Each row is a point on a landscape with many peaks, with its height.
From any point a climber takes the steepest step (rise divided by distance) to one of its 2 nearest points. It stops when none of these is higher. Distance is the straight distance between rows; heights are no part of it.
k_709 (h 139): [145 102 132 169 115 136 148 114 126 117 105 102  58 121 134 159 139 129
 164 130]
k_746 (h 577): [123 148 170  66 108 159 126 136 128 146 160 125 180 158 156 133 101 156
 136  95]
k_578 (h 493): [ 83 172 123  98 185 147 125 147 159 159 159  41 161 108 162 139 105 167
 139 149]
k_735 (h 397): [114 140 143 169 126 160 149 148 164 134  86  78 111  75 158 109  84 164
 141 175]
k_761 (h 431): [140 170 119  72  99 170 101 138 121 146 116  52 119  98 178 124 112 173
 101 104]
k_293 (h 494): [149 124 115  76  85 138 140 129  81 189 130 176 171  78 139  63 133 171
  92  72]
k_53 (h 213): [159 141 114 152 111 150 126 141 131 151  73  72  96 110 143 145 168  99
 157 117]
k_161 (h 474): [124  91 133 138 114 142 129 130 120 145  90 100  82 102 103 184 135  74
 123 122]
k_935 (h 104): [ 60  74 140 164 125 167 101 128 107  97 178 135 131 112  95 221 140  98
 142 119]
k_902 (h 737): [178 130  74  68 114 124 101 116 112 192 117  91 118 144 115  59 171 120
  95 105]
k_872 (h 614): [113 146 139 122 114 116 122 134 149  96 136 117 199 160 137  88 129 123
 161 124]
k_736 (h 453): [141 129 142 140  98 119 130 100 138  92  97 136 112 153 126 127 155 100
 129 130]
k_122 (h 186): [175 134  99 140 122 139 119 113 123 182  83 110  85 126 122 149 195  71
 145 111]
k_719 (h 292): [ 88 123 121 155 172 136 124 128 200 115 145  73 119 134 110 144 122 153
 188 171]
k_460 (h 301): [180 107 137 167 103  88 146 130 102 124 114 194 145 106 123  67 122 138
 119 142]
k_128 (h 479): [155  97 118 155 107  98 141 131  96 132  98 173 115 121 106 101 153  67
 128 112]
k_604 (h 384): [ 87 143 141  86 183 115 152 120 149 133 164  91 127 146 141 150 111 185
 131 135]
k_306 (h 550): [125 154 158  72 112 180 120 144 116 168 166 201 174 130 127 128 122 142
 104  92]
k_701 (h 19): [ 98  96 135 197 119 139 123 117 142  70 160 146 105 162  98 170 138 108
 131 126]
k_186 (h 445): [103 149 114 137 177  95 139 126 138  91 152 169 151 168 117 123  89 119
 136 151]
k_436 (h 159): [135 124 102 146 114 145 115  86 104 173 107 142  93 121 121 196 183  63
 135 101]
k_989 (h 331): [120 117 103 155 148 153 122 122  77 118 117 168  59 113 127 197 152  93
 125 122]
k_71 (h 452): [ 90  96 157 137 102 153 139 152 129 120 120 110 114 105  99 190 123  82
 155 135]
k_310 (h 416): [130 108 120 156 132 138 123 149 100  96 113 174  98 146 106 166 146  86
 145 127]
k_959 (h 640): [190 121  81 105 105 115 109 143 110 170  91  97 102 130 121  72 156 107
 130 126]
k_111 (h 256): [102 105 111 154 140 154 113 115  54 133 145 132  72 107 139 238 127 111
 103 100]
k_532 (h 109): [161  82  95 175 126 122 128  82 109 199 118 201 110 118 105 156 165  50
 113 102]
k_502 (h 244): [101 110 139 158 148 157 150 144 171 106 126  91 110  99 118 178 127 140
 179 174]
k_150 (h 407): [171 129 155 120  84  91 132 107 100 148 143 162 176 118 155  91 161 168
  86 107]
k_586 (h 461): [140 141 144  76 123  97 130 127 119 130 147 172 158 142 137  91 111 161
 102 116]
k_354 (h 396): [120 131 134 119 111  83 140 115 127  92 120 164 134 153 125  96 122 126
 114 136]
k_614 (h 548): [ 91 162 130  98 161 145 113 136 182 128 170  53 186 154 145 123 103 168
 156 141]
k_211 (h 354): [147 113 152 168 131  77 170 129 130  96 128 182 170  99 125  94 109 131
 120 147]
k_577 (h 539): [172 135 139 115  75 111 120 114 123 118 112 137 155 127 141  64 144  90
  92 126]
k_721 (h 501): [101 107 122 152 155 148 130 147 132  85 127 157  99 133 101 182 104  88
 151 157]
k_911 (h 391): [150  76 109 173 121  93 155 130 110  94 116 197 113 110 123 108 118  81
 105 125]
k_33 (h 444): [194 114 127 134  96  82 122  84 106 168 128 162 146 123 121  68 156 141
  82 121]
k_831 (h 367): [ 85 146 153  72 172 126 150  95 139 159 210 118 163 171 132 148  92 162
 140 126]
k_974 (h 389): [164 145 119  87 123  99 114 139 101 116 139 193 132 135 106  83 142 170
 123 135]
k_412 (h 551): [ 99 157 139  98 144 109 122 120 155 120 149 102 154 186 103 110  93 138
 121 150]
k_335 (h 206): [ 86 104 140 178 137 166 120 120  97 130 130 113  84  80 117 227 142 121
 133 120]
k_148 (h 555): [175 112 102 125  96 122 124 166 102 147  88 139 123 146 108  85 157  74
 129 125]
k_675 (h 594): [108 178 146 108 144 138 121 147 172 128 145  74 146 149 112 120  85 146
 152 168]
k_700 (h 597): [154 139 140  61  88 162 105 128  94 167 124 107 128 130 151 120 130 161
  94  65]
k_893 (h 380): [ 92 111 134 121 135 120 140 122 166  90 117  68  95 154 133 128 122 156
 128 135]
k_185 (h 294): [134 120 116 177 156 120 139 147 139 106  69 118  54 108 156 159 132 140
 103 137]
k_168 (h 565): [136 135 154 131 102 134 128 154 130 102 103 142 172 135 112  91 118  93
 166 146]
k_635 (h 596): [120 133 177  98 112 132 122 121 138 109 148  95 165 154 149 144 127 168
 123 112]
k_358 (h 527): [130 157 140  98 133 112 158 148 100 151 159 204 175  90 128  83 114 180
 104 113]
k_279 (h 401): [119 160 129  74  96 166 105 123 126 116 137  57 148 131 194 129  92 146
 115  74]
k_679 (h 609): [106 153 137 142 168 130 124 155 146  93 103 133 102 146 108 159 116 116
 159 168]
k_324 (h 355): [152 112 136  93 103  73 160 109  99 133 100 176 134 100 135  47 152 143
 116 111]
k_621 (h 449): [182 127 109 112  95  94 130 130  98 184 113 162 170  67 134  32 142 153
  93  84]
k_178 (h 118): [ 80  86 146 155 112 138 122 122  82 109 141 163 145 124 100 195 134  82
 147 109]
k_206 (h 465): [126 155 141  73 119 136 127 117 138 124 121  79 108 116 169 131 115 186
 104 127]
k_954 (h 415): [128 139 143 150 151  62 171 116 141 109 166 198 181 109 136  95  68 149
 126 143]
k_277 (h 420): [102 136 130 172 119 169 138 144 128 162  49  86  90  47 153 150 142 122
 152 132]
k_263 (h 133): [113  91 123 156 115 131 119  91  81 135 118 176 119 120 113 185 151  57
 116  92]
k_579 (h 419): [ 80 144 143  96 149 121 137 120 174 112 131  67 115 118 156 137 104 184
 127 164]
k_688 (h 496): [125 148 128 140 173 111 124 154 128  93 135 134  89 163 130 164 109 146
 111 157]
k_290 (h 650): [177 157 101  62  92 140  99 117  96 173 122  81 115 130 153  92 159 144
 100  88]
k_464 (h 160): [182 114  78 153 123 109 114  92 139 199 103 153 105 140 105 124 196  68
 129 127]
k_231 (h 559): [113 168 150  72 109 203 125 141 118 171 160 146 187 146 131 157 102 140
 145  75]
k_655 (h 509): [122 125 146 135 106 145 128 168 149 113 111  92 130 138  99 135 123  86
 168 146]
k_930 (h 510): [128 171 135 141 130 145 142 143 170 127 103  78 107 117 129 135  92 155
 150 178]
k_982 (h 563): [115 111 124 168 145 116 135 144 144  85 130 191 147 145  98 149  99 110
 151 152]
k_252 (h 557): [171 133 125  69 103 110 115 160 104 129 110 122 104 132 129  86 136 127
 127 133]
k_407 (h 281): [172  88 106 144 144  89 136 124  87  87 121 198 116 136 129  88 142 116
  83 130]
k_369 (h 495): [178 129 135 129  95 101 117  88 124 123 117 138 106 148 123  90 163 111
  97 134]
k_44 (h 578): [134 139 153 117  88 109 119 136 133 103 124 108 170 151 156  72 124 122
 106  99]
k_685 (h 353): [ 69 111 140 158 149 132 127 135 170  88 108  81  83 131  95 158 122 138
 134 128]
k_50 (h 549): [167 144 124  75  79 148 103 126  72 176 135 146 174 118 145  91 142 138
  92  76]
k_102 (h 385): [119 135 116 139 161 124 134 152 165  98 103 110  69 121 145 167 102 159
 103 167]
k_388 (h 293): [104 119 123 170 213 141 128 132 172  91 170 115 145 157  87 176 115 118
 157 184]
k_360 (h 658): [136 182 147 106  92 143 109 146 136 111 148 100 177 160 144 103 110 144
 159 141]
k_711 (h 252): [ 94 125 152 170 150 121 121 156 172 106 143 122 162 173 111 140 122 118
 158 144]
k_659 (h 134): [177 110  94 173 126 121 117 100 105 155 125 170  87 146 103 145 186  76
 103 128]
k_760 (h 579): [132 133 154  91 121 146 132 140 105 185 153 220 179  94 121 112 116 181
  90  79]
k_820 (h 500): [145 135 129  97 124 107 139 167 127 103  89 123  84 148 119 121 134 119
 144 131]
k_593 (h 345): [ 92 125 140 118 169 107 127 108 184 130 188  96 200 166  98  95 126 135
 156 166]
k_749 (h 46): [ 91  89  98 193 134 165 139 118 102  71 173 178 109 149 123 176 113  82
 139 124]
k_149 (h 357): [ 88 140 135  98 192 124 129  85 166 156 210  77 176 159 103 123 106 157
 141 151]
k_539 (h 323): [ 88 123 128 132 195 118 119 111 186 104 173  95 144 173  99 139 108 147
 159 181]
k_501 (h 190): [168  99  89 140 129  80 128 112  93 127 146 203 110 120 115  59 141 158
  75 118]
k_926 (h 184): [ 93 103 137 169 141 157 154 142 139 112 104 104  59  89 151 195 129 141
 168 148]
k_896 (h 466): [104 138 161 127 156  92 158  94 134 138 177 181 207 128 118 110  78 154
  96 136]
k_288 (h 629): [119 108 130 164 127 151 137 140 108 186  75  90  88  66 144 200 141  99
 126 120]
k_65 (h 258): [125 164 133 136 114 145 114 125 156 100 109  35 114 111 177 116 133 162
 141 121]
k_642 (h 417): [105 188 122  95 152 155 126 154 152 134 135  63 148  99 203 113  79 180
 137 141]
k_439 (h 238): [145 105 108 144 142 112 133 125 128 118  71 116  62 148 137 147 151 102
  99 119]
k_672 (h 507): [104 152 150 107 174  86 140 111 143 127 175 148 186 172 114 115  81 138
 117 150]
k_146 (h 268): [ 92  93 131 159 162 139 116 137 181 104 167 132 157 147  81 170 119  93
 161 153]
k_852 (h 235): [145 156 107 128 107 140 106 142 142 119  82  70  84 116 172 103 144 116
 140 110]
k_752 (h 136): [181 103  83 164 121  95 121 100  97 153 123 188  89 135  92  67 173 132
 105 125]
k_666 (h 81): [ 67  89 114 177 158 182 116 134 110  77 204 160 132 133 118 206 113 104
 155 119]
k_958 (h 506): [151 156 125  48 109 132 116 135 111 129 124 108 118 133 132 113 146 176
 124 141]
k_391 (h 303): [127 140 117 177 113 164 123 138 164 127  82  48 125  70 192 103 116 144
 142 134]
k_643 (h 402): [170 113  90  96  94  97 134 126 101 167  98 166 144 106 123  35 152 114
 128 109]

For each start below, name the point where the climber stops.
k_752 => k_360
k_749 => k_675
k_532 => k_675
k_501 => k_902
k_643 => k_902
k_659 => k_675

Call two points neighbours if one is among the 2 nearest of the other. Go from one point of each pair to the other, from neighbour to neighbour, staying as high as possible. Name the lowest point that can't be avoided.
k_675 and k_982 => k_186
k_252 and k_288 => k_71
k_982 and k_679 => k_721
